A landscape with many peaks, sampled at points; each row gives a point and its height.
A climber steps from a point to whichever of its 2 nearest points has the largest rise for the distance, and stops where none of them is higher. Distance is the straight distance between rows; heights are no part of it.
Z_270: [139 101 167 142 127  97 129 121 168 132 101 127 118 138 135 154 118 147
 163 146 201 143  95  91 127 115 110 141 152 134]  (h 1.90)
Z_292: [172 104  91 111  98 114  98 128 132 154 157 210 161 154  94 148 115  98
  93 175 127 176  82 122 120 218 154 101 135 145]  (h 5.46)
Z_83: [106 173  91 126 134 171 117 171 129 133 140 139 146 109 119 107 182 155
 124 128  83 155 116 135 130 193 144 111 137 117]  (h 4.59)
Z_831: [ 97 179 133 119 140 100 199 124  79 116  93 100 149 149 135 108 114 193
 192 127 161 119  95 119 150 131  72  74 126 131]  (h 4.63)
Z_30: [183 172 178 108 120  77 183 182 114 133 120 123 157 107 154 132 160 125
 146 148 110 173  76 139 164 156  79  76 125 107]  (h 0.96)
Z_34: [152  71 127 124 125  74 112  66 121 145 103 152  84 161 135 124  95  91
  90 133 169 112 132 130 114  66 123 129 130 142]  (h 3.37)
Z_762: [107  76 142 124 166 152  87  88 191 149 177 121  87 132 103 142  71  92
 135 155 154  99 157  79  81  75 106 182 138 130]  (h 3.33)
Z_590: [ 95 138  97 108 115 120 155 118  96 140 104  99 141 140 125 103 144 123
 150  54  80 118 143 138 133  90 112 122 103 127]  (h 3.03)
Z_335: [121 136 153 144 155 126 120 150  83 148 167 101 126 128 182 145 179 157
 114 112 101 146  57 140 103 105 145 154 119 129]  (h 4.40)
Z_150: [101 137  88 171 126 178  57 175 118 111 161 117 111 136 123 115 116 131
  60 115 121 150 165 144 107 126 186 168 105 123]  (h 3.41)
Z_994: [167 145 146 155 117 142 137 165 113 125 187 163 176 139 182 158 150 140
  85 149 146 166  48 144 130 218 189 153 120 159]  (h 0.69)
Z_62: [133 155 153 139 157 127 151 165  96 122 150  89 143 123 187 173 179 160
 154 107 123 163  56 138 114 109 139 148 123 127]  (h 4.67)
Z_169: [127  98 113 109 114  85 150  62 143 158  82 126  81 142 106  74  71 112
 151 166 164  76 135  82 123 114  75 116 119 126]  (h 2.55)
Z_81: [ 84 111  60 114 105 145  97 134 114 144 118 117 121 103 106  34  87 107
  82 104  65  93 188 111 114 121 133 142  89 108]  (h 2.77)
Z_2: [ 63 167 165 118 150 149 178 110 148  73 137  87 139 149 118 189 173 150
 204 106 115 139 129 139 133  85 116 127 158 153]  (h 3.14)
Z_116: [210 157 124 166 106 141 123 199 109 121 141 161 142 119 134 145 137  99
  78 108 103 152 162 178 166 160 159 115 113  91]  (h 5.19)
Z_411: [124  72 148 118 130 102 108  75 169 146 120 128  76 148 118 132  89  99
 138 155 190 106 119  89  97  86  97 140 143 149]  (h 2.87)
Z_412: [170 138 158 145 105  96 168 136 165 100  77 146 199 134 149 167 100 163
 166 149 220 139 125 141 167 134  64  83 158 143]  (h 3.58)
Z_930: [143  76 156 143 152 117  84 118 139 145 155 136  90 155 129 160 105 108
 123 137 171 121 126 129  86  89 151 169 126 148]  (h 0.90)
Z_303: [159 172 144 150 153 141 165 184 103 104 148  80 175 125 192 186 163 156
 160  95 133 169  72 141 138 110 128 137 121 126]  (h 4.99)
Z_721: [107 137 190 129 128 135 146 145 166 127 172 125 117 106 111 175 155 136
 134 143 125 152 106  82 111 162 167 175 145 124]  (h 1.60)
Z_986: [ 90 142 178 133 137 124 117 147 174 150 184 133 119 126 141 133 159 174
 121 168 161 152  58  80  94 164 171 178 161 161]  (h 1.44)
Z_104: [ 86 127 168 113 143 103 125 118  98 143 144  91 116 153 144 149 166 137
 162  89  96 131  83 137  96  77 121 133 128 144]  (h 3.94)
Z_268: [ 98 145  94 130 128 164  78 155 125 126 167 128 116 133 125 119 157 143
  79 128  88 151 116 127  98 155 184 153 135 138]  (h 3.75)
Z_306: [123  83 139 104 120  99 125  56 177 144 114 131  80 139 112 101  69 114
 149 165 181 101 136  73 122 102  76 126 132 139]  (h 2.72)
Z_740: [ 96 147  93 145 140 171  88 163 125 147 133 134 145 108 145  71 144 174
  95 144 171 152 112 136 119 170 155 122 134 123]  (h 3.32)
Z_314: [176 117  85 118 103 131  92 158 114 132 152 205 149 168  98 134 115  92
  60 152 123 159 112 133 134 198 176 106 134 148]  (h 6.10)
Z_389: [115 118 136 147 146 164  85 148 192 126 168 137 110 102 115 152 112 135
 102 143 167 140 148  88  96 156 171 188 132 129]  (h 0.45)
Z_970: [124 152  84 120 115 151 130 145 103 142  90 132 137  81  89  49 103 119
 132 132  73  93 194 136 145 170 110 116  94  79]  (h 3.06)
Z_594: [121 141 125 133 134 109 166  67 108  92  93 138 137 134 177 120 131 145
  79 100 158  83 190 212 167  87 116  90 145 155]  (h 1.75)
Z_484: [175 173 117 152 132 169 129 204 114 114 132 124 156 113 148 148 158 114
 101  87 106 160 152 176 155 152 144 122 127  90]  (h 5.69)
Z_139: [146 128 137 148  96 131 163 114 185 125  66 136 156 112 108 124  91 140
 205 164 221  99 173 122 157 154  59  87 145 114]  (h 2.75)
Z_662: [136 125 103 107 118 101 105 135 105 150 114 177 106 104 129  60 129 104
  63 148 112 136 120 126 147 160 146  97 130 110]  (h 2.76)
Z_357: [123  86 130  95 114 161 130  77 167 130 119  94 108  98  90 127  89 101
 167 144  73  80 167  71 129 109 103 150 108 116]  (h 2.78)
Z_899: [148 108 120 174 169 131 127 117  90 101 121 114 161 152 180 148 118 147
 121 111 195 111 105 192 131  59 132 129 134 144]  (h 5.05)
Z_461: [ 85 149 101 146 148 163 124 145 129 144 103  93 127 114 125  89 128 152
 137 100 144 120 132 122 106 119 120 136 102  94]  (h 4.83)
Z_642: [123 137  75 153 145 163  80 173 109 138 159 158 163 134 159  82 139 180
  73 155 183 157  73 147 129 155 178 125 147 142]  (h 3.19)
Z_38: [ 89 107 146 118 132 102 139  57 145 108  91 131  98 156 128 125 111 135
 149 131 150 102 135 120 127  91  93 107 134 166]  (h 2.49)
Z_168: [119 103  86 147 107 120  88 134  99 135 127 118 110 127 124  84 115 110
  80  83 104 120 170 142 118  70 130 135 102 111]  (h 4.32)
Z_874: [121 160  94 123 130 152 121 150  90 131 105 155 155  85  94  55 128 122
 115 133  76 118 176 180 154 189 121  84 101  83]  (h 3.24)
Z_973: [152 120 142 165 157 120 141 105 114  95 101 122 166 146 166 175 124 154
 125 115 203 136 105 167 140  90 123 125 148 149]  (h 4.65)
Z_141: [132 181 125 123 140 149 132 175 111 132 139 114 143 107 152 116 180 143
 122 105  92 154 104 134 138 152 139 123 129 117]  (h 4.33)
Z_152: [101 137 170 125 141 114 104 134  99 149 176  98 113 128 156 142 186 148
 146 111  93 141  78 122  92 102 159 163 133 141]  (h 4.20)
Z_575: [119 118 149 168 139 164  90 154 169 127 197 130 125 124 123 171 113 131
 115 133 183 136 144 110  81 160 207 209 118 127]  (h 0.39)
Z_921: [ 79 135  97 121 129 166 105 120 141 145 132 102 108  86 103  78 119 136
 139 143  77  99 149  76  99 152 136 158 112 112]  (h 2.53)
Z_900: [ 72 131  83 140 136 142 129 109 117 149 107  82 113 142 106  90 114 142
 174  88 120  96 149 133  95  98 112 142  96 110]  (h 4.41)
Z_208: [ 72 156 150 108 143 123 162 123  96 116 148  74 123 150 133 142 167 169
 199  93  95 141  92 128 116  85 103 124 129 139]  (h 3.66)
Z_242: [103 134  97 145 144 189  78 160 181 121 170 149 138 129 110 144 124 147
  98 152 162 161 133 111  97 184 192 177 144 144]  (h 0.52)
Z_783: [173 163 183 116 116  84 159 177 120 138 128 145 132 109 161 133 164 133
 120 149 116 164  66 122 150 171 111  94 134 120]  (h 1.02)
Z_98: [ 53 138  80 130 132 144 166 100 117 119 104  95 139 164 107  87 111 152
 191  80 105  75 165 157  92  96  95 143  85 153]  (h 3.96)
Z_17: [131 104  92  98  99 116 124  95 127 151  88 133  99  94  99  60  72 108
 131 156  93  82 175  93 125 134  94 122  97 102]  (h 2.24)
Z_6: [169  91 159 135  87 109 149 118 214 141  99 138 132 119 105 183  90 128
 161 156 207 129 157  93 132 141 117 136 169 127]  (h 1.61)
Z_748: [151 141 124 163 130 168 113 170 109 129 187 152 174 150 173 154 136 152
  92 135 170 170  73 150 123 218 218 153 120 149]  (h 0.64)
Z_560: [ 69 151 130  87 126 142 111 126 139 138 149 135 122  99  96  87 162 149
 140 174  64 138 102  72 134 190 132 120 140 135]  (h 4.25)
Z_439: [112 147 141 125 142 126 166 143 104 123 106  89 146 138 150 125 133 175
 183 116 157 135  93 119 136 103  96  94 131 120]  (h 5.12)
Z_282: [120  97 139 145 142 124 126 102 164 127 115 109 116 150 136 154 109 149
 151 135 207 130 107 121 106  87 123 155 149 151]  (h 2.05)
Z_860: [180 107 138 137 105 102  98 144  91 128 161 162  98 138 136 145 135  87
  45 123 102 135 133 138 133 149 190 150 106 119]  (h 5.03)
Z_102: [132 101  98 107 102 105 138  66 113 160  77 139  96 129  93  56  66 100
 149 143 126  69 172  91 131 108  81 119  96 109]  (h 2.38)
Z_608: [127  93 139 139 141 111  85 123 140 139 140 114  97 144 130 145 124 106
 115 103 137 120 139 114  92  81 148 162 123 132]  (h 0.99)
Z_690: [172 102 120 152 114 105  93 130  88 137 142 160  96 132 144 112 121 106
  40 125 129 129 127 151 124 112 173 145 118 114]  (h 4.76)
Z_395: [ 80 115 151 115 124 127 153  66 152 106 105 105  98 153  92 117 108 134
 190 156 133 102 139  92 143 111  86 130 129 145]  (h 2.69)
Z_908: [177 170 118 153 144 166 144 199 101 105 115 103 158 112 164 157 159 139
 124  84 127 157 119 175 152 127 144 129 118  94]  (h 6.18)
Z_653: [124 104  99  89 116 167  91 119 176 128 109 126 121  77 101  89  78 109
 126 181  79  84 200  72 130 170 119 141 104 106]  (h 2.45)
Z_601: [154 140 162 122 128  91 136 155 118 147 136 131 102 108 143 151 174 131
 109 126 121 154  87 114 138 155 134 134 139 127]  (h 1.09)
Z_381: [116 125 125 112 133 143 144 105 148 102 115 114 127 146 103 184 153 117
 164  89 109 130 156 135 133  94 112 136 128 131]  (h 2.67)
Z_948: [153 121 119  91 101 106 110 142 149 153 151 198 167 134  99 135 136 108
 105 191 129 183  73 129 132 217 122  98 148 151]  (h 5.00)
Z_402: [ 76 131 164 124 149 128 101 128 160 159 167 108  79 109 127 113 138 148
 130 151 137 136  90  79  76 127 146 163 137 134]  (h 3.79)
Z_869: [129 166 108 119 120 114 193  86  98  90  87 138 154 136 156 116 117 133
 100  80 134  95 180 205 190  82 104  67 142 144]  (h 1.67)
Z_472: [141  76 127  86 112 161 118  97 178 125 120 111 117  72  81 126  89 104
 124 170  65  86 186  59 141 130 122 153 125 118]  (h 2.62)
Z_672: [146 107 161 116 110 117 135 129 173 130 115 127 108  93  84 157 130 115
 154 158 111 128 147  74 142 151 123 142 142 110]  (h 2.39)
Z_796: [153 174 133 116 127 130 158 161  88 133 127  98 135 122 158 135 173 120
 126  82  81 154  96 158 151 109 123 113 118 101]  (h 4.10)
Z_495: [182 130 115 169 171 117 166  95  74  80 109 138 190 130 189 132  98 147
  97 117 184 123 108 200 183  74 127  98 151 147]  (h 5.04)
Z_339: [ 76 132  72 100 118 161  95 121 118 137 125 115 118  98 111  41 112 129
  98 147  59 102 153  91 105 157 136 148  93 129]  (h 2.66)
Z_423: [ 74 137 140 106 142 117 101 128 146 169 143 126  96 111 147  76 138 161
 111 174 166 142  79  80  98 160 139 148 145 136]  (h 3.61)
Z_93: [128 107 161 144 148 117  86 134 111 160 187 125  84 139 171 134 141 139
 107 139 153 136  84 117  78 129 177 174 131 137]  (h 1.31)
Z_979: [102 135  90 166 119 172  77 178 121 121 138 103 122 113 128 112 139 136
  87 101  99 135 161 145 125 119 155 160 112 103]  (h 3.27)
Z_179: [110  84 103 148 145 124  66  85 101 131 117 134 114 172 151  98  98  93
  96  92 165  90 151 174 114  47 117 121 127 152]  (h 3.87)
Z_827: [ 64  99 121 120 145 184 103 117 163 124 157  80 124  99  81 124 127 122
 145 114  54  99 168  76  88 106 120 186 121 118]  (h 2.43)
Z_583: [165 100 101 122 112 104  97 120 128 165  96 156  92 107 114  67  73  93
  73 141 165 107 161 106 145 101 128 123 127 101]  (h 3.01)
Z_174: [164 105  82  90 112 160  80 127 164 127 103 150 129  76  87 100  98 104
  87 189  84 102 219 108 145 170 112 119 115 111]  (h 2.30)
Z_691: [157 144 139 130 153 112 176 127  62 116 113 109 164 145 185 132 139 136
 136  92 123 149  75 170 165  71 106  94 137 123]  (h 4.52)
Z_663: [160 136 120 152 171 118 168 117  53 108 107 116 187 130 182 120 108 147
 118 102 160 141  88 186 174  63 119  92 146 131]  (h 4.77)
Z_86: [144 146 143 137 127 113 200 139 148 101  60 133 187 110 145 134  93 176
 190 153 226 123 137 146 172 139  68  62 149 126]  (h 3.28)
Z_953: [103 149 144 131 137 121 142 148  97 160 119  99 128 110 163  97 155 175
 156 122 138 136  76 119 122 124 115 115 128  96]  (h 5.63)
Z_915: [129  58 162 111 141 104 103  69 188 151 152 126  86 137  92 168  74  89
 138 167 166 110 141  78  96  77 108 165 147 155]  (h 3.09)
Z_489: [139 155 103 110 119 115 144 143  96 139 113 169 161  71  88  64 127 110
 133 166  87 122 169 189 155 200  98  62  91  80]  (h 3.44)
Z_727: [121 135 123  99 112 105 125 146 145 128 146 173 181 115  83 107 162 132
 146 207  99 183  81 144 135 223  82  49 137 128]  (h 4.26)
Z_913: [ 90 120  90 114  92 125 117 127 116 118 113 104 125 114 109 100 131 111
 134  73  49 109 168 121 120 100 120 139  91 112]  (h 2.85)
Z_726: [174  73 121 119 110  82 104  91 132 164  92 146  82 126 117  91  97  99
  94 140 152 115 142 103 138  75 117 114 127 114]  (h 3.15)
Z_390: [ 99 175 143 124 137 115 154 151  85 168 112 118 123 105 142  61 138 177
 148 143 136 130  79 120 121 165 114  90 120 101]  (h 5.22)
Z_990: [104 124  92 141 140 179  53 156 131 119 178 131 114 156 119 115 118 122
  62 137  95 146 159 111 102 143 185 158 113 154]  (h 3.57)
Z_614: [ 63 160  84 118 116 166 191 101 121 101  97  95 145 146  93 101 106 135
 209  93  88  89 190 140 110 107  96 153  99 137]  (h 3.59)
Z_674: [130 150  92 156 134 177  91 171 131 120 178 155 150 145 140 147 138 146
  84 144 151 169 100 133 119 196 196 161 133 151]  (h 0.59)
Z_244: [110 115 194 150 147 130 133 124 148 123 173 122 127 153 115 214 139 111
 166 117 147 137 108 118 102 107 162 179 130 144]  (h 1.85)
Z_743: [216 139 133 143 139 113 161 140  81 113 119 131 151 149 153 161 133 105
 100  94 139 150 109 189 179  97 134 102 129 111]  (h 3.93)
Z_695: [205 163 138 139 130 123 176 155  99 127  97 125 158 117 153 138 145  97
 128 108 128 152 115 184 174 105 109  90 130 100]  (h 4.18)
Z_128: [ 82 152 145  95 113  99 124 125 128 147 140 148  97 110 116  86 160 142
 139 186  71 137  91  73 128 186 125 106 145 127]  (h 4.42)
Z_805: [ 88 134 105 102 130 150  93 130 147 138 156 147 121 128 106 111 163 136
 116 168  83 158  90  83 120 184 151 123 157 153]  (h 4.06)
Z_978: [ 78 102 145 122 135 114 133  44 176 111 111 132  95 148 133 122 112 111
 130 143 133  79 181 138 118  90  91 115 146 183]  (h 2.31)
Z_289: [ 98 101 169 152 169 143 116 102 149 115 150 113 124 152 118 199 139 135
 167 109 145 127 119 128  93  89 140 161 151 147]  (h 2.02)
Z_880: [130 100 126 119 124 129 120  98 164 130 107 112 105 111  91 144 109 110
 150 133 119 107 164  74 121 117 111 147 128 119]  (h 2.59)
Z_252: [109 151 112  98 116 119 126 146 128 135 133 173 154 108  98  80 158 144
 148 188  93 152 100 152 142 225  94  66 119 115]  (h 3.98)
Z_709: [231 157 175 137 130  93 192 174  88 129 139 118 179 126 190 161 142 108
 118 133 125 161  64 151 158 156 128 121 125 133]  (h 0.82)
Z_79: [ 74 105 116 151 152 140 112  52 177  93 115 131 103 161 131 128  89 116
 136 121 162  74 198 144 112  94  87 128 148 162]  (h 2.15)
Z_54: [137 145  67 127 122 164  93 160 113 137 161 161 155 169 110 129 158 119
  90 144  89 172  79 138 133 189 167  96 138 140]  (h 5.23)
Z_386: [160 123 162 144 135  96 165  99 136  84 102 141 166 148 185 204 126 160
 129 140 206 124 107 162 151 115 118 116 158 179]  (h 4.23)
Z_9: [193  84 143 134 100 100 128 108 175 137 108 162 122 131 113 177  99 113
 118 142 189 127 156 111 127 131 127 132 154 129]  (h 1.42)
Z_776: [ 91 145 157  93 108  85 122 131 112 168 126 131  92 114 124  64 143 159
 140 173 121 124  71  75 132 172 106  96 127 123]  (h 4.66)
Z_821: [ 57 178 154  95 139 144 178 130 132  95 134  67 138 147 121 159 156 166
 218 113 108 128 119 117 145 109 103 121 137 141]  (h 3.39)
Z_228: [224 147 140 138 120 106 168 162 108 142 106 157 158  90 133 117 126  81
 104 110 120 149 129 199 192 117 104  66 130  76]  (h 4.47)
Z_693: [178 156 115  89 103 112 191 116 106 113  87 138 151 150 121 137 138  84
 141  91  94 127 160 177 181 113  80  73 136 114]  (h 1.47)
Z_605: [200 106 131 150 118 110 155 101  80  97 132 138 138 174 159 180 122  94
  88  89 138 128 126 197 167  88 144 117 125 139]  (h 4.19)
Z_593: [106 117 188 131 134 104 102 140 138 163 175 133 111 131 168 138 148 157
 111 158 168 150  52  94  83 136 179 176 141 148]  (h 1.38)
Z_276: [112 139 112 104 130 124 136 137 118 131 114 181 164  84  83  71 137 127
 134 190 111 151 140 174 140 213  91  64 117  96]  (h 3.71)
Z_911: [143 109 123 170 163 136 124  96  73  87 121 139 166 152 190 133 115 143
  88 103 186 111 130 214 150  56 138 112 147 157]  (h 5.41)
Z_971: [175 110 118 118 119  88 122 123 103 163  97 162 110  92 123  60 104 105
  70 138 141 118 132 132 159 122 131  99 131  91]  (h 2.88)
Z_620: [150 142 122 168 166 159 131 168 116 117 110 105 162 106 163 145 150 168
 151 100 185 159 103 146 129 111 130 146 123 108]  (h 4.74)
Z_29: [153 147 163 117 112  98 153 138 112 135 128 130 105 121 141 160 168 110
 137 117  92 143  90 108 144 125 120 121 128 112]  (h 1.15)
Z_372: [197  98 130 150 115 112 130 117 136 136 121 157 124 149 130 191 115 104
 119 119 179 131 146 141 125 123 157 146 125 125]  (h 1.25)
Z_397: [ 76 173 138 113 119 107 137 150 105 170 134 135 121 113 137  55 152 179
 132 176 141 132  65  89 119 182 121  91 133 128]  (h 4.92)
Z_772: [ 97 113 130 120 137 129  75 121 129 162 186 133  90 138 150 103 138 141
  79 152 117 139 104 111  75 134 180 166 133 144]  (h 1.24)
Z_597: [172 120 159 144 112  98 179 107 158  93  80 145 181 141 169 173 103 158
 134 132 222 130 110 149 170 123  94 101 168 164]  (h 3.89)
Z_983: [ 62 161 120  76 105  97 194  77 107  92 108 117 134 164 111 105 136 144
 181 102  81  95 157 138 137 107  88 112 108 161]  (h 3.48)
Z_343: [190 152 135  99 101 102 187 133 129 121  90 136 135 123 113 154 144 103
 159 124 108 132 143 147 169 129  84  71 138 105]  (h 1.34)
Z_478: [122  76 131 137 149  98  92  79 123 122 118 136  96 182 149 136 105 103
 110 119 169 102 130 157 100  57 123 125 144 155]  (h 3.62)
Z_581: [ 87 106 111 123 135 159 118 103 145 125 132  85 121 106  80 145 129 108
 153  98  57 103 174  94 107  91 119 169 117 121]  (h 2.54)
Z_73: [164 148 143 103 109 100 159 143 122 128  98 128 113 118 115 147 153 106
 145 120  96 142 139 121 152 121  96 107 137 108]  (h 1.23)
Z_938: [227 148 130 138 123 113 145 180  93 144 126 167 138 101 132 119 132  77
  76 116  91 149 138 199 184 142 142  89 122  81]  (h 4.75)
Z_752: [132 112 134 158 147 139 134 135 154 107 123 120 124 148 129 186 133 144
 153 106 179 137 122 131 107  95 137 136 139 136]  (h 2.23)
Z_730: [134 133 132 109 100 104 123 160 151 154 155 199 182 128 102 134 149 130
 122 195 131 186  52 158 128 227  95  77 150 146]  (h 4.64)
Z_845: [153 162 121 162 146 163 142 193 128  99 130  85 157 125 152 187 160 146
 146  90 137 156 117 151 126 125 142 147 122 112]  (h 5.57)
Z_624: [ 76 172 136  78 103 107 216  94  95  94  96  97 125 180  99  93  99 165
 214 119  91  84 139 140 131 129  89 120 108 152]  (h 3.83)
Z_688: [191 103 140 154 112 116 133 131  91 122 162 134 108 166 142 205 134  69
  99  78 111 127 161 159 128 119 174 141  97 132]  (h 4.95)
Z_924: [134 123  93 138 121 180  94 152 169 118 118 118 112  89  93 123 112 118
 122 115  92 113 200  95 126 130 128 148 116 105]  (h 2.94)
Z_183: [139 127 156 119 110 102 135 140 167 142 127 162 114  98 101 153 135 119
 120 162 123 140 130  82 128 179 149 142 147 126]  (h 2.41)
Z_987: [113 130  63 141 108 166 115 148 110 143  94 120 131  95  99  51 104 114
 118 110  93  99 197 126 128 137 115 122  97  85]  (h 2.92)
Z_209: [147 105 165 138  97  90 135 124 193 137  91 130 133 128 121 165  87 150
 156 152 228 135 106  98 134 127  99 136 156 146]  (h 1.78)
Z_651: [104 147 172 139 130 135 114 169 171 143 157 145 142 108 134 158 155 165
 126 152 154 151  74  93 114 176 172 165 159 141]  (h 1.51)
Z_937: [157 150 104 100  99 103 191  91 113  94  90 139 150 152 136 144 137 100
 109  74 111 117 181 200 189  94  99  69 147 146]  (h 1.58)
Z_14: [107 118 115 141 146 145 122 108 150 106 104 107 122 140 107 153 130 131
 169  95 139 126 156 121 107  85 119 139 141 137]  (h 2.47)
Z_595: [132  63 156 141 166 111  70  91 125 137 161 147 112 186 159 154  93 109
 134 131 191 105 116 139  80  69 124 155 135 164]  (h 0.79)
Z_959: [ 61 132 163 136 157 138  98 138 135 155 179 100  96 130 146 124 179 154
 155 116 114 133  80 107  85  98 150 158 139 129]  (h 4.01)
Z_413: [104 144  93  93 105 109 171 104 104 114  95 115 136 149 105 109 130 116
 173  78  77 105 158 140 146  95  90 113 100 133]  (h 3.20)
Z_646: [130  99 154 155 140 148  86 146 131 125 207 133 119 144 143 191 111 113
 120 123 169 125 158 128  90 150 206 195  96 127]  (h 0.32)
Z_89: [159 106  99 144 117 111  89 127 101 148 115 129 104 123 135  93 105  93
  54 106 126 130 149 151 138  82 152 132 120 100]  (h 4.55)
Z_758: [168 101 111 119 109 120 111 113 161 132  99 137  96  99 100 133  94  94
 118 142 125 111 183  79 128 124 117 134 134 110]  (h 2.42)
Z_114: [ 75 101 171 138 172 129  85 123 144 150 188 106 104 133 115 146 144 116
 160 121 103 123 104 107  75  91 146 178 144 132]  (h 3.78)
Z_352: [146 138  68 132 114 160  84 160 113 124 169 177 141 163 111 125 135 115
  59 147  91 162 118 128 143 180 186 125 134 155]  (h 5.56)
Z_257: [ 82  88 150 120 162 150  77 113 164 141 168 111  99 131  92 144 113  98
 148 132 116 109 147  90  82  75 122 177 137 136]  (h 3.55)
Z_124: [195 143 173 141 126 106 150 172  89 142 154 144 163 122 193 143 151 124
  90 131 132 154  56 151 142 170 153 132 124 128]  (h 0.77)
Z_396: [107 154 117 155 163 146 129 161 114 143 117 101 136 103 161 102 145 173
 145 109 168 136  98 115 101 120 133 133 117 106]  (h 5.21)
Z_341: [186  94 146 160 114 109 136 111  73 108 157 136 128 179 162 197 127  84
 104  80 134 121 122 183 136  99 165 143 100 137]  (h 4.51)
Z_996: [118 168  72 130 133 177 102 178 120 131 144 158 170 147 112 115 169 143
 109 147  89 176  79 153 131 199 140  80 145 136]  (h 4.93)
Z_441: [ 98 126 172 113 109 135 164 106 172  97 112  94 125 138  77 135 115 147
 219 145 133 118 123  66 156 131  95 129 140 121]  (h 2.91)
Z_793: [ 86 181 144  94 108  99 206 105  85 101  85 106 131 164 103  94 103 181
 199 135 136  97 130 127 143 126  83  90 122 138]  (h 4.22)
Z_566: [116 125 192 128 139 116 129 128 139 128 175 114 109 134 109 196 157 123
 160 124 101 140 101  91 105 118 155 167 140 129]  (h 1.71)
Z_115: [151 156 126 117 129 110 185 138  55 116 134  90 157 147 181 138 156 117
 132  72  93 150  87 183 151  77 115  98 117 127]  (h 4.30)
Z_298: [167  90  92 108  94 132 112 100 122 145  80 131 112  84  98  82  82  91
 112 143  91  79 206 102 140 123 101 108 104  94]  (h 2.17)
Z_192: [ 64 128 122 150 150 150 133  61 164  79 103 129 116 133 151 126 117 147
 125 115 164  70 211 171 121 106  98 109 143 158]  (h 1.99)
Z_755: [224 175 195 122 129  92 199 186 122 115 135 112 174 117 175 168 141 108
 149 139 120 172  80 155 161 154  95  96 129 130]  (h 0.89)
Z_648: [143 121 115 113 118 115  90 152 115 142 133 170 103 122 125  98 151 103
  51 146  89 131 120 114 136 167 158 125 130 128]  (h 2.68)
Z_195: [112 131 117 147 148 133 151  69 136  95  81 135 121 140 151 125 122 142
 107 108 172  93 193 192 142  96 105  95 148 149]  (h 1.84)
Z_873: [109  84  91 155 119 120  83 119  90 136 122 128 125 161 136  87  97 100
  99  81 126 108 153 180 119  36 127 127 112 129]  (h 4.08)
Z_406: [ 80 110 127  99 116 151 152  66 153 114 111  92 121 123  83 114  83 118
 184 131  70  76 166  80 123 101  91 154  93 140]  (h 2.98)
Z_931: [140 115 132 161 131 144  78 153 121 133 173 127 110 142 137 165 125 113
  92 118 131 137 154 127 101 142 199 172 104 133]  (h 0.25)
Z_245: [ 83 137  96 131 142 138  89 139 149 157 133 129 112 110 132  50 127 159
 108 153 166 134 104 105  93 159 143 137 126 128]  (h 3.47)
Z_832: [ 65 124 127 122 153 163  99 127 165 134 149  91 100  95 102 101 119 133
 147 134  87 119 152  68  93 116 125 181 124 108]  (h 2.44)
Z_824: [150 127 132 110 114 115 115 149 142 138 123 157 106 101 115 129 141 113
  97 149 105 136 143  98 132 177 140 121 131 117]  (h 2.52)
Z_470: [122 127 108 150 124 163  88 160 139 122 131 119 112 111 109 135 132 116
 112 100 103 129 169 118 121 118 141 155 108 106]  (h 3.12)
Z_522: [108 115 108 104 111 147 133 128 137 129 119  97 114  96  87 130 143 116
 141  95  52 110 172  97 128 119 119 147 106 116]  (h 2.70)
Z_912: [160  94 119 140 124 123 115 121 146 123 120 133 107 147 120 176 128 105
 114 101 140 115 163 128 128 100 141 143 126 116]  (h 1.10)
Z_734: [138 137 132 140 123 111 189 108 147 113  55 141 156 127 113 110  89 169
 185 149 213 104 158 143 165 144  74  63 133 131]  (h 3.04)
Z_462: [ 57 130 113 106 126 170 167  73 148  96 103 100 133 144  82 124 107 134
 217 105  84  86 176 108 122 112 104 143 112 141]  (h 3.26)
Z_300: [170 150 143 149 131 122 129 166  94 123 165 151 139 128 183 141 168 135
  76 134 128 159  59 152 132 179 176 139 123 132]  (h 0.73)
Z_156: [ 82 146 106 108 130 165  93 134 141 142 184 131 118 141 114 127 180 144
 106 141  72 152  79  98  98 169 177 148 144 163]  (h 3.91)
Z_351: [187 115 140 134 106 103 108 139 102 126 150 143 103 131 132 182 150  77
  89  83  73 120 154 143 127 130 168 151 103 122]  (h 5.49)
Z_60: [106 150 138 119 147 137 162 119 139  82 129  98 136 153 133 196 157 135
 171  93 123 135 139 153 139  86 117 122 148 147]  (h 2.90)
Z_833: [ 82 157 159 107 128 129 178 123 147  98 119  86 131 134 101 163 145 166
 230 131 136 139 117  95 158 118  99 116 141 122]  (h 3.16)
Z_428: [169  87  90 110 100 130  83 126 155 144  97 140  99  81 101 105  76  79
  94 163 118  99 203  87 136 137 113 124 118  99]  (h 2.29)

Where does a climber stop that starts at each point below?
Z_824 | Z_351
Z_595 | Z_351
Z_921 | Z_314
Z_796 | Z_314
Z_590 | Z_953
Z_276 | Z_314
Z_734 | Z_911
Z_139 | Z_911
